Points, in no order, along strands that fork, close into loops and pass close to each other.
Points whose rows are less than 83.1 apart are linked; no others are. Some points are linked to none.
(691): [ -8 -28  10  13 -17  13  11   4 -28  -8  24   6  24 -29  -8 -19  17 -15
 -24  -8 -10   9 -12   3 -21  14   6]
(1660): [-13 -14 -15  39 -19 -26   4   2   1  10 -11  29   7  39  -1  23 -21  13
  18  -3  -1 -16   5 -21  -8   8 -34]
(637): [ 18 -13 -34 -15  -6   1 -18 -14   4  34 -13   3  22 -16 -14 -28  -9 -15
 -42   6  10 -19 -30  24  -6   7   4]
(617): [  1   2 -22 -12 -17  17  -7   3   7  12   9  16  17  10   1   6   0 -13
  19  28 -25  -7  23  35   9  -2   9]
(476): [-12  20  45  13  44  -6   3 -13 -22 -44   1   1   6  27   2  17   5   0
   5 -16  41  -6  -9 -25 -15   1  19]
(1750): [ 30   9 -37 -42 -29 -32  15 -25  48  20  -3 -34 -41  -8  26 -38 -19  -9
 -13  18 -51   0   0  24  54  35 -14]
(585): [ 19  34 -11  -3   2 -24  45  -1  26 -20 -32  25 -33  23  -3  -9   2  -6
  13  32 -15  -4   9 -12  16  22 -23]
(174): [ -2  31 -28 -21  10  29  30   8   0  -6  12 -16 -16  15 -15  -6  10 -16
  -8  13 -25  16   2   3  14   9 -16]
(1080): [ -8  14 -13 -40  -3 -11 -18  11  12  48  13 -18 -12 -24  -2   3 -17 -20
  15  -6 -16  39   8  19  15   0  15]
(1834): [  6   5   5  58 -25  22 -26   9 -31 -24  36 -24  21  -7 -19  11  14   4
 -17 -14  14   8  15 -21 -29 -24  17]
(349): [-16  10   5  39   9 -25 -16  20 -33  12  41  12  29   9   1  43   8  15
 -28   8  28  -5 -20  -6 -23   7   1]
(1821): [  3  -4  23 -43 -10  20  -8  -6  10  30  18 -19 -28  -1   9 -22  18  -9
 -35  -5 -35  30  -2  28   9  -8 -13]
(1125): [-15  -8  -5  -5 -18  -6  -4  27  14  22  -7 -38 -26   0  -9  18  -7  28
  -7  19  -5   6 -20 -14 -17 -36  18]
(294): [  3  -7   4 -14 -27  -9  -7 -11   0  -9 -20  -4  -9 -11 -10 -33   3 -19
  14 -35   5  -3   4 -36   6  15 -11]
(563): [  3 -18  37  -8  21  25   4  -1  -2 -22 -16   6  16   8  -1 -32  -1  17
  -2 -21   7   2   4  15 -11   3  -9]
(566): [ 34   7  59 -28  10   0  28  -8 -10 -37   2   8   1 -28  31 -21  20   5
  -8  14 -23   7  11  19  34  33   7]
(1386): [  9   0 -36   5  -3  -7 -39 -12   4   1  -5   3   3   3   0   1   2   7
 -23  49  22 -23  -6   6 -15 -11  11]
(615): [ -3 -13   8 -28 -26   6   8   9   3  12  19  14  19 -17  16  -6   3 -21
  21  -4 -42   8  17  24  27  23   1]
(37): [ 12   5 -44 -30  -5  -2  -7 -14  10  34   2 -21   1   8 -16 -47 -15 -22
 -38  13 -23  -3 -32  42   3  12   4]
(1527): [ 21   6  -7  19  20  -8 -23  -3  -9 -11 -21  16  24 -33  -3 -19 -12  22
   5   3  34  -4  13   2 -14   8  -2]
(1437): [ 13 -30   3  -9 -53   9 -31  -9  10  24 -22   5   1 -24 -13  -9   4  -1
 -25 -18  -3 -16   0   9  -7  36 -24]
(48): [-19  36   9  41  10   3   6  27  -3 -13   3   8 -10  15   5  32 -22  33
  22   4  16  15 -24 -26 -17  18   6]
(97): [ 18 -18  -9 -22  -5 -14  -5 -16  15  41 -11 -25 -15 -29  -5 -47 -37   9
 -31  12 -24  44 -34   7 -12 -23  22]
(146): [ 12 -23  47 -32 -17  -5  12  17 -11   5  21  -3  13 -35  18   0  22  -5
  -4 -12 -28  14  18  25  23  11  -3]
(1241): [-10   0 -19   7  12  13 -29 -15   3  28  18 -31 -10  11 -16  11  -7   3
  -8 -12  17  22  14  -6 -24 -44 -11]
(972): [ 14  32 -15 -39  -9   9  -1 -25  31  23 -21 -27 -45 -13  -6 -24 -17 -23
  -2  -9 -23  25  -2  -8  21  17 -12]
(1786): [ -4   6 -44  -1 -19 -45  -6  -1  -7   7 -18  14 -12  21 -18 -26   3 -21
  -4   5  -3 -28  -2   8   6  33 -31]
(1612): [-19  -4 -24 -12 -33   2 -31 -26  25  20 -45  11 -40  29   0 -29 -21 -18
  -1  -2 -23 -17   8   6  -7  32 -35]
(1031): [-21  -3  -1  22 -28 -25 -40  27 -19   7   6  16   7  36 -10   9   2  -6
  15 -31   8  -5   2 -16 -15  -1   3]
(1452): [  0   7  -9  -1  -5  13  53 -25  11   8   3  18 -18 -13   7  28  -2 -29
  41  27 -37  -1  -1  -1  29   2  12]
(539): [ -4  -2  -6 -23  -6  10   6  12   8 -16   3 -18   2 -30  20 -73   5   4
  -7 -16 -17  -6 -35   4  11  30  10]
(1873): [  9 -25  -3  14  11   2 -32   6 -29 -25 -11  39  50   4  -9 -20   7 -13
 -19 -34  36 -22  -6  19  -9  19  12]
(699): [-12  35 -25  -1  19   0  -2 -26  14  19  12  17 -10   9   5  37 -14 -17
  10  18  11  15   6 -21   3  19 -24]
(227): [ 15  20  15 -20  29 -37  16 -29   0   9 -18  11 -33 -12  -1   9  13 -15
  13  11  16   7   7 -23  15  -1 -21]
(1451): [ -6 -20 -17  15 -23 -32 -47  23 -19  16 -13  46  14  29  -7  -7 -11   5
   0   2   0   8   6  11 -22   2  -9]
(1430): [-20 -34  59   0  -3  28  32  -6   7 -25 -12  -8   1  24  -6  -2  -3  12
  13 -41  -4  13   4  -8  -9  -5  -5]
(671): [ -6 -26 -27  18   3  23   8 -34  -8  -1  29  -7  29  -3  -7  15   8  -7
 -20  -1  10  -8   8 -23 -12  -9 -25]
(1594): [ 27  12 -19 -40   8   3 -10 -10   7  18   1  -9   0  18   5 -56  13 -18
 -23  -1 -18 -20 -10  48  22 -15   8]
(1077): [  6   1  31   6   9   5  50  27   1  -6 -15 -12  -6  -6 -15  31  -5  15
  -2 -15   2  14 -23 -29  -3 -19   8]
(1309): [-14 -11  19 -29  53  15  42  28   1 -13  31 -14   7 -45  29  -9   4   4
   3 -17 -17  34 -17  19  29  -9  30]
(1156): [ 42   1  35 -40   8  -9 -15 -35   9   5 -16   4  -6 -32  21 -38  22  -7
 -13 -16  11 -19  -4  13  27   6  -4]
(451): [ 35 -27  -6   2   4   9  -2   4 -11 -31 -28  28  50 -14   1 -56   2  -7
 -14 -24  11 -31 -10  22  11  10  24]
(203): [ 14 -14   0  -5   6   3 -34   2  -3  20 -10 -23   5 -47  -3 -38   4  17
  -3 -20  18 -18   2  46  -4 -14  -3]
(993): [ 13   1 -36   0   1  -1  29  -2 -20  14  15 -20   4   5 -23 -16  10 -16
 -18  15 -30   2  -1   9  10 -21 -21]
(1106): [ 10  -1  23  27 -12  27   3 -25 -23 -48  -8   5  15  31 -19   9  11 -12
 -11  -7  13 -28   6 -15  -9  14  -1]
(772): [ -7   5   5  38  17   8   2 -23  -1  -3  25  17  20  22  13  38 -23   0
  21 -17  13  31   4 -51  -7 -30  15]
(1852): [ -6   5  -4  29 -13 -33  -3  33 -34 -15  20   9  11   2  -2  17  11  26
 -19  24   6  -1 -11 -16 -17  17  -8]
(375): [ 19 -11  33 -48  -5  -4 -28 -29  -8  28   8   2 -15 -15  11 -27  33 -25
 -30  -9 -15   5   8  27  15   2 -13]
(633): [-15  18  15  22   3 -25 -23   0 -28   5  40   6   4  26   8  54  19  -9
 -14   1  21  -7 -14 -35 -11 -10  16]
(1810): [ -4 -25 -31  11 -21 -11 -46 -24   6  16 -19   2  -4  22 -11  -5 -13  -2
  -3 -22  28 -13   4 -24 -16  -8 -17]
(161): [-20  43   3  36   7   1   7  16 -16 -30  11  17 -15  26   2  29 -12  24
  27  13  -6  22  19  -9  -5  40 -27]
(848): [-17  16 -38   5 -17 -14 -36   4  12  11  23 -33 -29   3   9  42 -12   8
  12  28  -7  19  37 -29   6 -10  -4]
(1073): [ -4  -4 -12 -20  27   9  35  38  -6  17  35 -30  -7 -39   4   1   5  -5
  -9  -4 -25  42 -16  24  23 -33  29]
(370): [-28   9   1  25  41 -14   6   3 -12 -12  14  -5   6   3  10  23   1   6
  25 -13  39 -17 -20 -27  -9 -21  22]
(108): [-26  17  10  51 -11 -17  -6  -2   5   3  11  12 -17  14  20  69 -13  18
  48   8   0  -4  27 -25   7  10 -10]
(1656): [-11   1  46  37  13   8  15 -35 -34 -60  -4   7  10  51  -9  26  -7   2
  -1 -13  29 -22  -1 -17 -15  14  11]
(27): [-16 -23   2   8   7 -14  -4  22 -19 -30  -2   4   9   1   7 -13  12  42
 -10  25  15 -10   3  -1 -20  10 -14]
(327): [ -6 -25  43  22  19   7  -5  14 -20 -38  -1  -6  37 -24   5 -11  10   2
 -21 -18  21 -12 -10  -4 -27 -34  56]
(946): [-26   9  10  33  10  62  22   5 -14 -26  28 -32  -8 -22 -12  13   5   6
   5 -19   2  25  -8  -8 -23   6   2]
(1254): [ -6 -15 -18 -27 -13   2   9 -22  38  16 -29   1 -23  17   7 -44 -12  11
 -13   4 -20 -19 -11  17   8  30 -42]
(1727): [  8  10   8  15  10  29  76  -8   2 -27 -10   8 -18  14   0  51 -11  -9
  29  21 -25   7   1  -8  28  -3  10]
(1353): [ 14 -30 -49  16 -25 -33 -55 -34   4  25 -22  -4 -17   1 -16  -6 -33   0
 -10  13  17   5   7 -25 -14 -21  -3]
(1018): [-22  15  34  35   5  20 -19  -4 -12  -8  46  -6   2  41  -4  40   7  -4
 -21 -31  18  37   3 -28 -29 -15   0]
(1233): [-19   5   6  33  36  49  15 -10   0 -13   5 -15  21 -15 -14  -2  -7  15
  -3 -24  21  -2  -6   8 -32  -3  -7]
(844): [ 17 -23  27   1 -10   3   3 -28   0  -3 -23  42  27  -2  -3  11  -3 -13
 -13  -8  15  -9 -17 -29 -14  16   2]
(1639): [-23   4 -10 -16  -4   1  -9  18   9  21  -5  -9 -24  23  -3   6   6  21
  -9  33  -7 -16 -16  33 -12   7 -13]
(1267): [ 28   5  26   3  10   2  46 -23 -17 -47  -9  19  16 -17   1 -10  10  -9
  11  21  -9 -12  15  18  23  35  -1]
(1503): [ 13  -4  20 -18  22  19  -9  -1   8  -8 -15 -31  -8 -19   3 -59   5  28
   2 -31  10  -4  12  27   4 -16 -15]
(428): [-16  19 -16 -11  -9  22   6   6  15  -8   1  13 -11  39   6   9  -3 -21
  41  18 -41   8  36  11  20   2   0]
(927): [ -3  21 -27 -25  33  -2   4   2  -4 -17   8 -36 -22  -4  -1 -38   5  -8
  15  -7   3  18   8 -19  15 -27  11]
(1631): [  5  21 -17  -8   8 -14   8 -40   9  28 -18   5 -39  -2 -12  16  -7 -16
  -6  24   3  -2  -2 -15  -1  13 -37]
(1521): [ -4 -16  -4  -4 -10  -8  16  14  -1  57   9 -26 -18 -16 -28  -3 -17   2
  -5 -21 -24  46  -6  20 -11 -16 -21]
(775): [ 26  14   4  24 -14   1  27 -10  10 -20 -14   9   2   2   0  44   5   0
  25  42   4 -32  18  -8   7 -21  23]
(562): [-14  23   3  25  25  19   4  22   1 -12  -4  -1  10  -2  -9  -6 -18  36
   5 -15  16  23 -14  -9 -31  10  -4]
(1095): [ -2 -13   9  -4 -32  37 -23 -10   2  14   0  -8  -3   9 -19 -10  11 -14
 -19 -18 -10  -1  11   4 -14   0 -15]
(675): [-21   8   6 -17  -2 -14  39  42  15   8 -19 -19 -64  -1   5  26   1   6
  35  -4 -23  -1 -14   2  32   0  -3]
(1501): [-21 -19  40  29 -11   9 -30  -7 -24 -14  18   4  -7  33  -5  18  22   2
 -25 -11  15   1  -3 -22 -41 -17   0]
(806): [ 13   7 -18 -12   0  15  19 -36  32  11  -9 -15 -18 -38  16 -24  -7  -4
  30  10  -8 -19  -9  16  25  -5  10]
(963): [  4  14 -30   7  14 -50   4  20  11  14  15   2  33   5   1  39 -14  13
   1 -12  41 -12   4 -17   4   9 -17]
(1365): [  7 -41 -25  -6 -23 -25 -41   8  -8   5 -35  33  -1   6   0 -39  -5  10
   1  -1  10 -14   0  14   2  13 -12]
(716): [ 11  13   5 -39  20  -6  26  15  12  20  -8   4 -16   8   8 -19  -7 -10
  10  -5 -27  29 -29   5  20 -24  26]
(1483): [ 21  13   0 -30   7 -13   1 -14  17  31 -23  -1 -34  -4  11 -48 -20   7
  -2  22 -27  20 -38  12   8 -24  22]
(1154): [ -9   5  13 -27  -2  -1   8   9 -11   3   5  10   7  10   6 -43  12 -31
  15 -30 -17 -13 -29  20  19   8  22]
(819): [-16  -8  48 -22   4  -2  25   2   4 -14 -12   1 -12 -11  21  12  13   9
  25  -1   4 -18  -4   5  12  32  -3]
(1629): [-34   3  46  -5 -17  23  15  28 -10 -25  11 -16 -25  -8   7  34  12   1
  12 -10  -8  20  -9 -24  -3  20  21]
(1304): [  7 -31  -4 -27 -30 -15  16  -7  15  56  -4 -21 -15  -6 -11   9 -15  -5
 -23  12 -41  20  -8   4   5 -20  -8]
(1617): [ 20  -4  -8  10 -12   7  15 -26   1 -27 -17  32  12 -19   6 -12  11 -13
  10  26   3 -35   3  10  13  34   3]
(430): [  2  41  -2 -16  22  10   0  24  13 -12   0 -11  -7  26  -7  22   7  -5
  24 -10  19  -2  19   5  12 -14   6]
(1243): [-11  29  -4   9  16   7   1  25 -17  10  14 -12  -8 -34  -6  30  -2  -4
  45  -1   8   3   4  25  11  -1  19]
(1478): [ -7 -16  37  44  -6 -11 -21  -5 -24 -22   8  27  18  39  -4  17  -2  11
 -31 -29  35   3 -19 -42 -33   3   2]
(198): [ -2 -19  41   4 -12 -12 -11 -19   1 -17 -13  28  14  39   4  39   1  -1
 -10 -16  23 -18  -2 -45 -13  15  -1]
(858): [-22   1 -11  -9  -5 -21  -5   9 -22  19   1  28   9   0  -3 -21  -1 -29
  25 -10  -5  -2 -21   7  -1  13  16]
(145): [ -4   3  -6 -23  -2  13 -27 -16  24 -11 -17  23   0  43   2  -5   7 -16
  12  -7  16 -27  15  -3   1   8  -5]
(1632): [ -2   9  34  22  13  25  64  19 -12 -44   1 -16  -6   9  -8  58 -10  11
   7  -2   0  10 -10 -16   7   2  20]
(54): [ -4  -1 -26 -16 -10   4 -29   0   9  28   5 -20  -9  -9  -7  -8  -5   7
  -6  36  -3 -10   7  41  -6 -11   7]
(1876): [ 13  12  49  -8 -12  24   3   0  -4   6 -24  -3 -32 -17   0 -16   9  14
   9   3 -21   6 -13  13  -3  -1   5]
(249): [  0   9  -5   4  21   1  -6  17  -3  13  -5 -30  -1 -32  -6   1   2  24
  28  -3  22 -21  15  33   3 -24  -3]
(22): [ -1 -10  29  34 -22  -6 -30  17 -34 -41   3  20  19   7  -3  -1  -1  15
   6  -1   7  17  19 -18 -24   7  23]
(1512): [-28  15   9 -22  -2  44  -4  13   9   7  21 -11 -24   3   0  17  -1 -21
  30 -22 -28  46  25  10  13   2   2]
(212): [ -6   7 -21 -21   5 -45  48  23  21   7 -10 -18 -38  -4   5  20   3  10
  16  17  -3  -8  -3  -2  28  11 -28]
(336): [  9  -2   0 -25  43   4  12 -42   1  12   8 -12   0 -41  11 -11  11 -12
  -8   9  13   3  -4  -6   8 -14  -1]
(1252): [ -5 -34  16  -1  33 -21  22  12 -16 -11  -3   1  18 -31  12 -25  17  32
 -24   5  13 -20 -19  10  -8   6 -14]
(1014): [ -9  26 -11  -3   1   8 -16  12  27 -22  -8  -4   2  48  -5   9 -15   5
  30 -23  20  -3  34 -17   3   3 -10]
(1392): [  9 -31  15 -16  -1  12 -23  -2  18   1 -13   1  25  -1  15 -19   2   5
  10  -9  12 -19   3   5   1 -45  40]
(1049): [ 35  15  32 -30  20 -12  20 -25   7  -7 -27   2 -12  -6   1 -17  13 -16
   5 -18   8  -7   6  -9  24  -5 -11]
(696): [ 33   6 -17 -42 -30 -14  -1 -14  31  22  -6  -9 -18  19  23 -46   1 -15
 -18   4 -54 -16  -7  36  41   5  -7]
(207): [ 30   2 -10  -6  -6 -12  42  15   3  16  -6   5  24 -39   2 -30  -4   4
  11  -8 -24 -11 -12  40  26  22 -14]
(100): [ 28  35 -25 -44 -18 -27  30 -12  48  10 -28 -16 -50  -5   7 -28 -11 -25
  -3   5 -37  12  -6 -11  44  27  -8]
(770): [ 14  39 -23  43  17 -20  23  14  13  -9  23  11  40  22   3  56 -14  15
  11   3  35 -19  10 -10  12  11 -10]
(1831): [ 11  30 -30  15   7   3  21  -3  23   4   4  11  16  34  -4  43 -13   4
  -4  16   8  -3  11 -12   1   6 -26]
(1425): [ -1  40 -21 -19  12  22  41  15  20 -30  -4 -14 -34  21  -4 -11  20  -5
  12  15 -14 -18  -1  23  27  24 -14]
(601): [ 15  -5 -28  12 -13  -5  -7   3 -32  -1  10  -2   7   8 -26 -34   8  -6
 -28   8 -22  27  16  -7 -14 -12 -25]
(713): [ 10   8  23 -27  26   5  33  26   7 -18  11   3  16 -25  37 -19   8   8
   7   6 -23  -1 -22  33  31   5  40]
(1809): [  6 -24 -21  33 -10  26  -8 -12 -16 -26  14 -25  19   1 -19 -15  18   5
 -27  -7  11 -10  16 -25 -19 -27  -8]
(1214): [ 20  17  10  23 -30 -23   5  -3  -7 -13 -11  13 -19   8   3  53   9  -7
  17  40 -23  -6  44 -29  13 -10  -4]
(1337): [-10  -4  22   0  31  21  21   9 -13 -30  10   9  31 -26  14 -14   6  -1
  -6  14  -1 -11 -15  29  -1  11  31]
(489): [ -4  -4 -11 -31   3 -23  16  -2  30  15 -22 -11 -28   6   8 -21  -6  11
  16   0  -4 -11   1   1  19   7 -28]
(1811): [-22 -11  40  -1 -17  -9  14  21 -14 -35   2   1 -11  18   8  16  12  13
   1   9 -21  22  10 -39  -5  14  -3]
(1358): [-11  14  -2 -10  -9   4   9  10 -10  12   4 -25 -37 -10  -3   1  20   2
 -21  39 -16  -4 -42  -4 -12 -19  24]
(1317): [-38  10 -19  26   8  40   9  22  -9  -5  56 -24  -9 -18  -4  28  -2  -3
   1 -18  -1  55  -8 -16 -19   0   5]
(397): [  1   9  23  52   7  -7 -33   2 -25 -59  32   8  30  25  12  22  -6  33
  -1  -2  27  14  33 -23  -9   9   3]
(1674): [ 21   5   1 -19  33 -19  55  22   9  -2  -6  -5  27 -21   1  12   8  -2
   1  -8  10  -8  -3   5  25  -2   0]
(405): [ 20 -29  -5  -6 -11   2  -9  -3  -1 -30 -26  12  18 -31  16 -83   2   6
  -7 -32   2 -21 -30   2  13  21  16]
(402): [ 12  -6   4  23  27   8 -18 -13 -12  14  -9   2  34 -50 -21 -12  -2  -5
 -34 -43  46  -6 -12   4 -30   1  -9]
(1491): [-14 -20  14 -15  32  28  19 -25  -2  -3  28  -7  20 -59  18 -23  12 -20
 -12 -14   2  21 -13  -4  -6  -3  14]
(364): [-14  -1   7  11  14   2 -19  -5  -6  23  30  -1   3  45 -10  23   5  -5
 -18 -25  11  38  15 -21 -25 -40 -17]
(1076): [  4  -7   6   0 -31  -6 -21 -20  -3  12 -14  11 -31 -20  11  23   9  -7
  10  40 -26  -3  40 -15   5   4 -15]
(685): [ -2  -1  -4  31   7   4   2  -2 -15  -4  10  34  38  31  -1  15 -18  -3
  23  -2   4  11   5  -6 -12 -16   9]
(1046): [ 14  -1  35  36 -21  27 -16  16 -25 -30   3 -10  21 -10 -22   1   2   8
   5 -17   5   8  27   6 -23 -13  22]
(1101): [-12  29 -39 -14   9 -34 -12   2  -3   8  -3  13 -10  15 -10 -24 -10 -23
  18  -4   9   7 -11 -12   0  29 -11]
(1300): [  7 -32  21 -10  -9 -21  25  24  -1  19 -12 -10  12 -35  -2 -15   2  29
 -16 -12  -2  -3 -16   8  -6  12 -21]
(532): [ -1 -30  -4 -41  -6 -14 -24 -20  10  14 -15  12  -2  29   8 -21  16 -22
  -6 -13  10 -33   1  18  16  -8  -5]
(1564): [ 32  28   1   8  -1  36  11 -11  12 -38 -15   4  22  26 -15  17   9  -4
  -8  13  17 -31  17   0   0   9   2]
(460): [-20   9 -13 -20  12  -1   5  26 -10  40  25 -29 -32 -35  -3  13  -2 -12
  26  -6 -13  25  -7  36  17 -24  19]
(1172): [  3   4  -8  -7 -34 -22  -7  25  29   9 -39 -12 -23  13  -4  10  -9  23
   8  22   4 -21  -9 -18  -7 -15  10]
(736): [-10 -32  31  11  -5  12 -17   8 -12   5   3   2  19  -2  -3  -1  12  -4
  -5 -14  11  -9  -9  -1 -25 -51  45]
(461): [ -5   8   2  14  44  27  33   8  -3 -15  11   8  36  35  -9  17 -15  -5
  16 -14   5  14   3   3  -5 -35  18]
(1270): [ 10 -37   5 -31  -6  -9 -39  -8  -2   4 -17  21   5  26   8 -46  11 -11
  -1  -8  -4  -2  10   9   6 -37  16]
(368): [ 15 -15 -22   4 -16 -14 -26 -18  10  33 -18 -14 -12 -23 -12 -12 -35  10
 -15  27  -6  22 -12 -12 -21 -28  19]
(1655): [ -4 -16 -23  -4  16  -3 -54 -12 -16   4   3  28  31   1  -8 -14   5 -14
 -29 -27  43   2  -6   6 -20  15  -3]
(1576): [  2   9  -3  13  23 -32 -28  22 -12   9   7  22  40  14   0  31   2   8
 -21  -7  50 -22  -8   8 -15   1   2]
(928): [-13   1   9  12  -1   5  -3   1 -14 -40  18  -6 -13  41   4  22  16  16
  -7  19 -15  18  33 -40  -8   5 -25]
(16): [-14  19  32  -8 -10  54   7  23   6 -14   8 -24 -28  -3  -8  45   5  -1
  16 -16 -13  23  19   0   9   7   9]
(1756): [  4  -2 -29  38  26   2 -24  -9  -4  12  -9   6  38 -38  -9  12 -17  10
 -24  -7  44 -36 -31  -2 -30  -4  12]
(422): [-25 -13  -7 -20 -27   7  22  12  24  -1  -2 -10   3 -16  12 -19  -5   2
  10  -4 -14 -12 -30  -9   6  40   3]
(208): [ 13 -18 -12  -7 -43  -2  -8  -5   5  37 -14   7  16 -17 -16   7   2 -13
 -20   8  -2 -37 -28  24  -2  26  -3]
(35): [-25 -35  -1   1 -16  10   3  10   4  47  26 -31 -11 -32  -6 -25  -9  12
 -19  -1 -25  38 -12  47 -25 -10 -10]
(831): [ -2   5  10  29 -36 -15 -44  17 -10  -8 -24  24   1  41 -10  17  -6   0
  30 -23   5 -22  39   0  -3  14 -14]
(1769): [  7 -25  24  -2 -23  25  -3 -43   3  -8 -10  20  -4 -32  21   3   6  -8
  18  26 -18 -15  20  -1  14  19  -6]
(1415): [ -5   0  -9  16   1  -7 -16  14  -4 -41  27  -6  28  30   3  12  10  18
 -11  -5  21   5  24 -40  -6   2 -13]
(1648): [-24  -7  -1   1  -2   0  32  34   7  21   2 -20 -24  -7  -2  32  -9  13
  22  -9  -6  11 -25 -10   1 -18  13]
(960): [ -7  -5  18  38  38   3   3  -2  -8 -18  -7   1  32 -20   2  11 -13   5
   2 -24  36 -13 -21 -30 -24 -33  41]
(599): [-16   8 -19 -26 -13  10 -12  13  13  17  23 -17 -14 -19   8  28  -5 -11
  16  16 -21  43  30  -9  15  -4  10]
(507): [-28   3   4   8  51  30  23  -3 -22 -19  36  -8  17 -37   7   3  14 -13
 -16  11   5  14 -17   3 -15  -3  23]
(1783): [  1 -33 -24   3  31   7  -1 -30 -18   2  19   5  28 -28   3 -18  13  -5
 -22  10  13 -10   4   8 -10 -12 -12]
(1051): [-13 -18 -14  17 -11  34 -14  -3   8  36  19  -5  15 -31 -15 -26 -23   9
 -26   3 -12  45  -8  34 -44  -2 -11]
(1524): [  5  -6   4 -20   4  16   6  -4  -2 -11  17 -20 -17  -2  23 -27  24   7
  18  21 -34 -14  22  40  32 -23   0]
(1518): [-12   4  14  43  -7  -2   6 -34 -11 -27  21  16   6  13  12  55 -12 -11
  32   1   7   1  19 -45   8   6   5]
(418): [ 22 -10  26 -17  36 -32  36  18  10  -3 -20  12  28 -26  18  -7   2  26
  -7  13  15 -27 -13  27  15   4   0]
(1109): [-18  19  -9 -35 -12  16 -21 -25  37  16 -27   3 -36  21   3 -26 -21 -11
  10   2 -15  16  -5 -14  -3  15  -4]
(1647): [-32   3 -20   6  23  25  -4   2 -14  -4  52 -12   7 -15   2   1  13  -7
 -12  14  -4  39   3  -3 -23  -4   2]
(1212): [  1   7   7   4 -29 -10   3  14  12 -26 -18  15  -7  27   9  22   0  -3
  31  20 -32  -1  52 -16  17   3   1]
(1813): [-10 -17 -22  41  -3 -32 -54 -31 -19  13  11  33   2  30   3   6 -16  -7
   1 -26  30   9   1 -45 -14 -15 -12]
(350): [ -8   7 -33   7  11  -5 -35  -8   2  -1  24 -27  -3   0   0  18   3  14
  13  15  23   0  33 -14  -2 -34  -2]
(110): [ -1  32   9  36 -28 -40 -28   7   1  11 -16  31 -15  23   5  49 -16  -2
  35  -5   2  -8  43 -19   7  11 -16]
(1208): [  1 -35 -33  27 -51 -15 -33   2  -7  17   4   8  16   8 -10  24  -3   5
 -24  17  -4 -16  14  -8 -14   9 -25]
(527): [  9 -18  16 -23 -12 -28  14  29  -2   6   2 -10  -3 -35  10  -6  11  23
   1  10 -19  10  22  12  16  16 -24]
(88): [ 17  19  -4 -21 -43 -19  13  26  30  17 -32   0 -23  11  -1  20  -3 -17
  12  23 -32 -12   1  -9  22  -7  23]
(1284): [ -1 -12   9 -23  -4  12   7   7   8   3  -4 -17 -12   4   4 -23  21  16
 -28  21 -11 -26 -31  19  -3  -9   5]
(748): [ 26  -6 -31   0  13  -9  -8   1  -2   1 -14  10  31   2 -10 -13   5   7
 -55  27  23 -24 -17   4 -17  -4  -5]
(940): [ -1  25  -5  -1  47   5  24  20   4 -13  -3   9   0  31   2  29  -3   6
  24  17  11   2  -2  12   7 -40  28]
(279): [  4 -15   2  14  -2   7 -28  -9   1  34 -14  20   5 -15  -7 -14 -25  21
 -15  13   4  37  -4   4 -42 -20   1]
(1642): [  3   5 -15   6  37 -12 -40  -9  -8  10   7  -8  17 -12 -12 -11  -2  10
 -43 -21  48   7  -7 -10 -35  -6 -14]
(1376): [ -3  33   5  -6  12  38  32  -8  -1 -35  -2  -1  -3  33  -9  17  23 -15
  -3  22  -4 -34  -4  18  10  22   0]
(1044): [ 17 -13 -28 -21 -23 -39 -30   8  -6  16 -31  21 -12  25  -8 -58   3 -13
  -6  -7 -14 -23   2  38  19  16 -19]
(311): [  4  22 -20  11 -30   1  31   3  34   9 -14   3 -21  -7   3  51  -7 -14
  36  36 -18 -24   9  -6  19   1  16]
(14): [ 14  19  13 -36   5  -5  24   8  15  10  -5   7 -15  16  12 -27   7 -17
  30 -20 -30  -2  -3  35  42   1   8]
(901): [  8  -5 -41  48   9 -28 -34 -15  -5  23   7  21  36  -4  -2  30 -14  14
 -24  -2  55 -32 -16   1 -15   8 -17]

How many points has the smallest loop of links through each point below? Write 0 if it is on no loop.
(311) => 9
(901) => 0
(1639) => 13
(671) => 23
(1109) => 21
(1353) => 0
(1317) => 0

A fork is a point with three links, a tip a point with one. Leave the first point through the second and follow the links. Name the first fork or tip that comes.
(1518), (108) => (368)
(110), (108) => (601)
(1594), (696) => (1648)
(1629), (1811) => (507)

A piece is two or more points that can be reached from each other along the links. Count, over all rows, the pieces, the separate loops (a circle has one, a figure eight two, a Y none), the forks (points with three links) and the tips (points with one).
pieces => 3
loops => 4
forks => 14
tips => 12
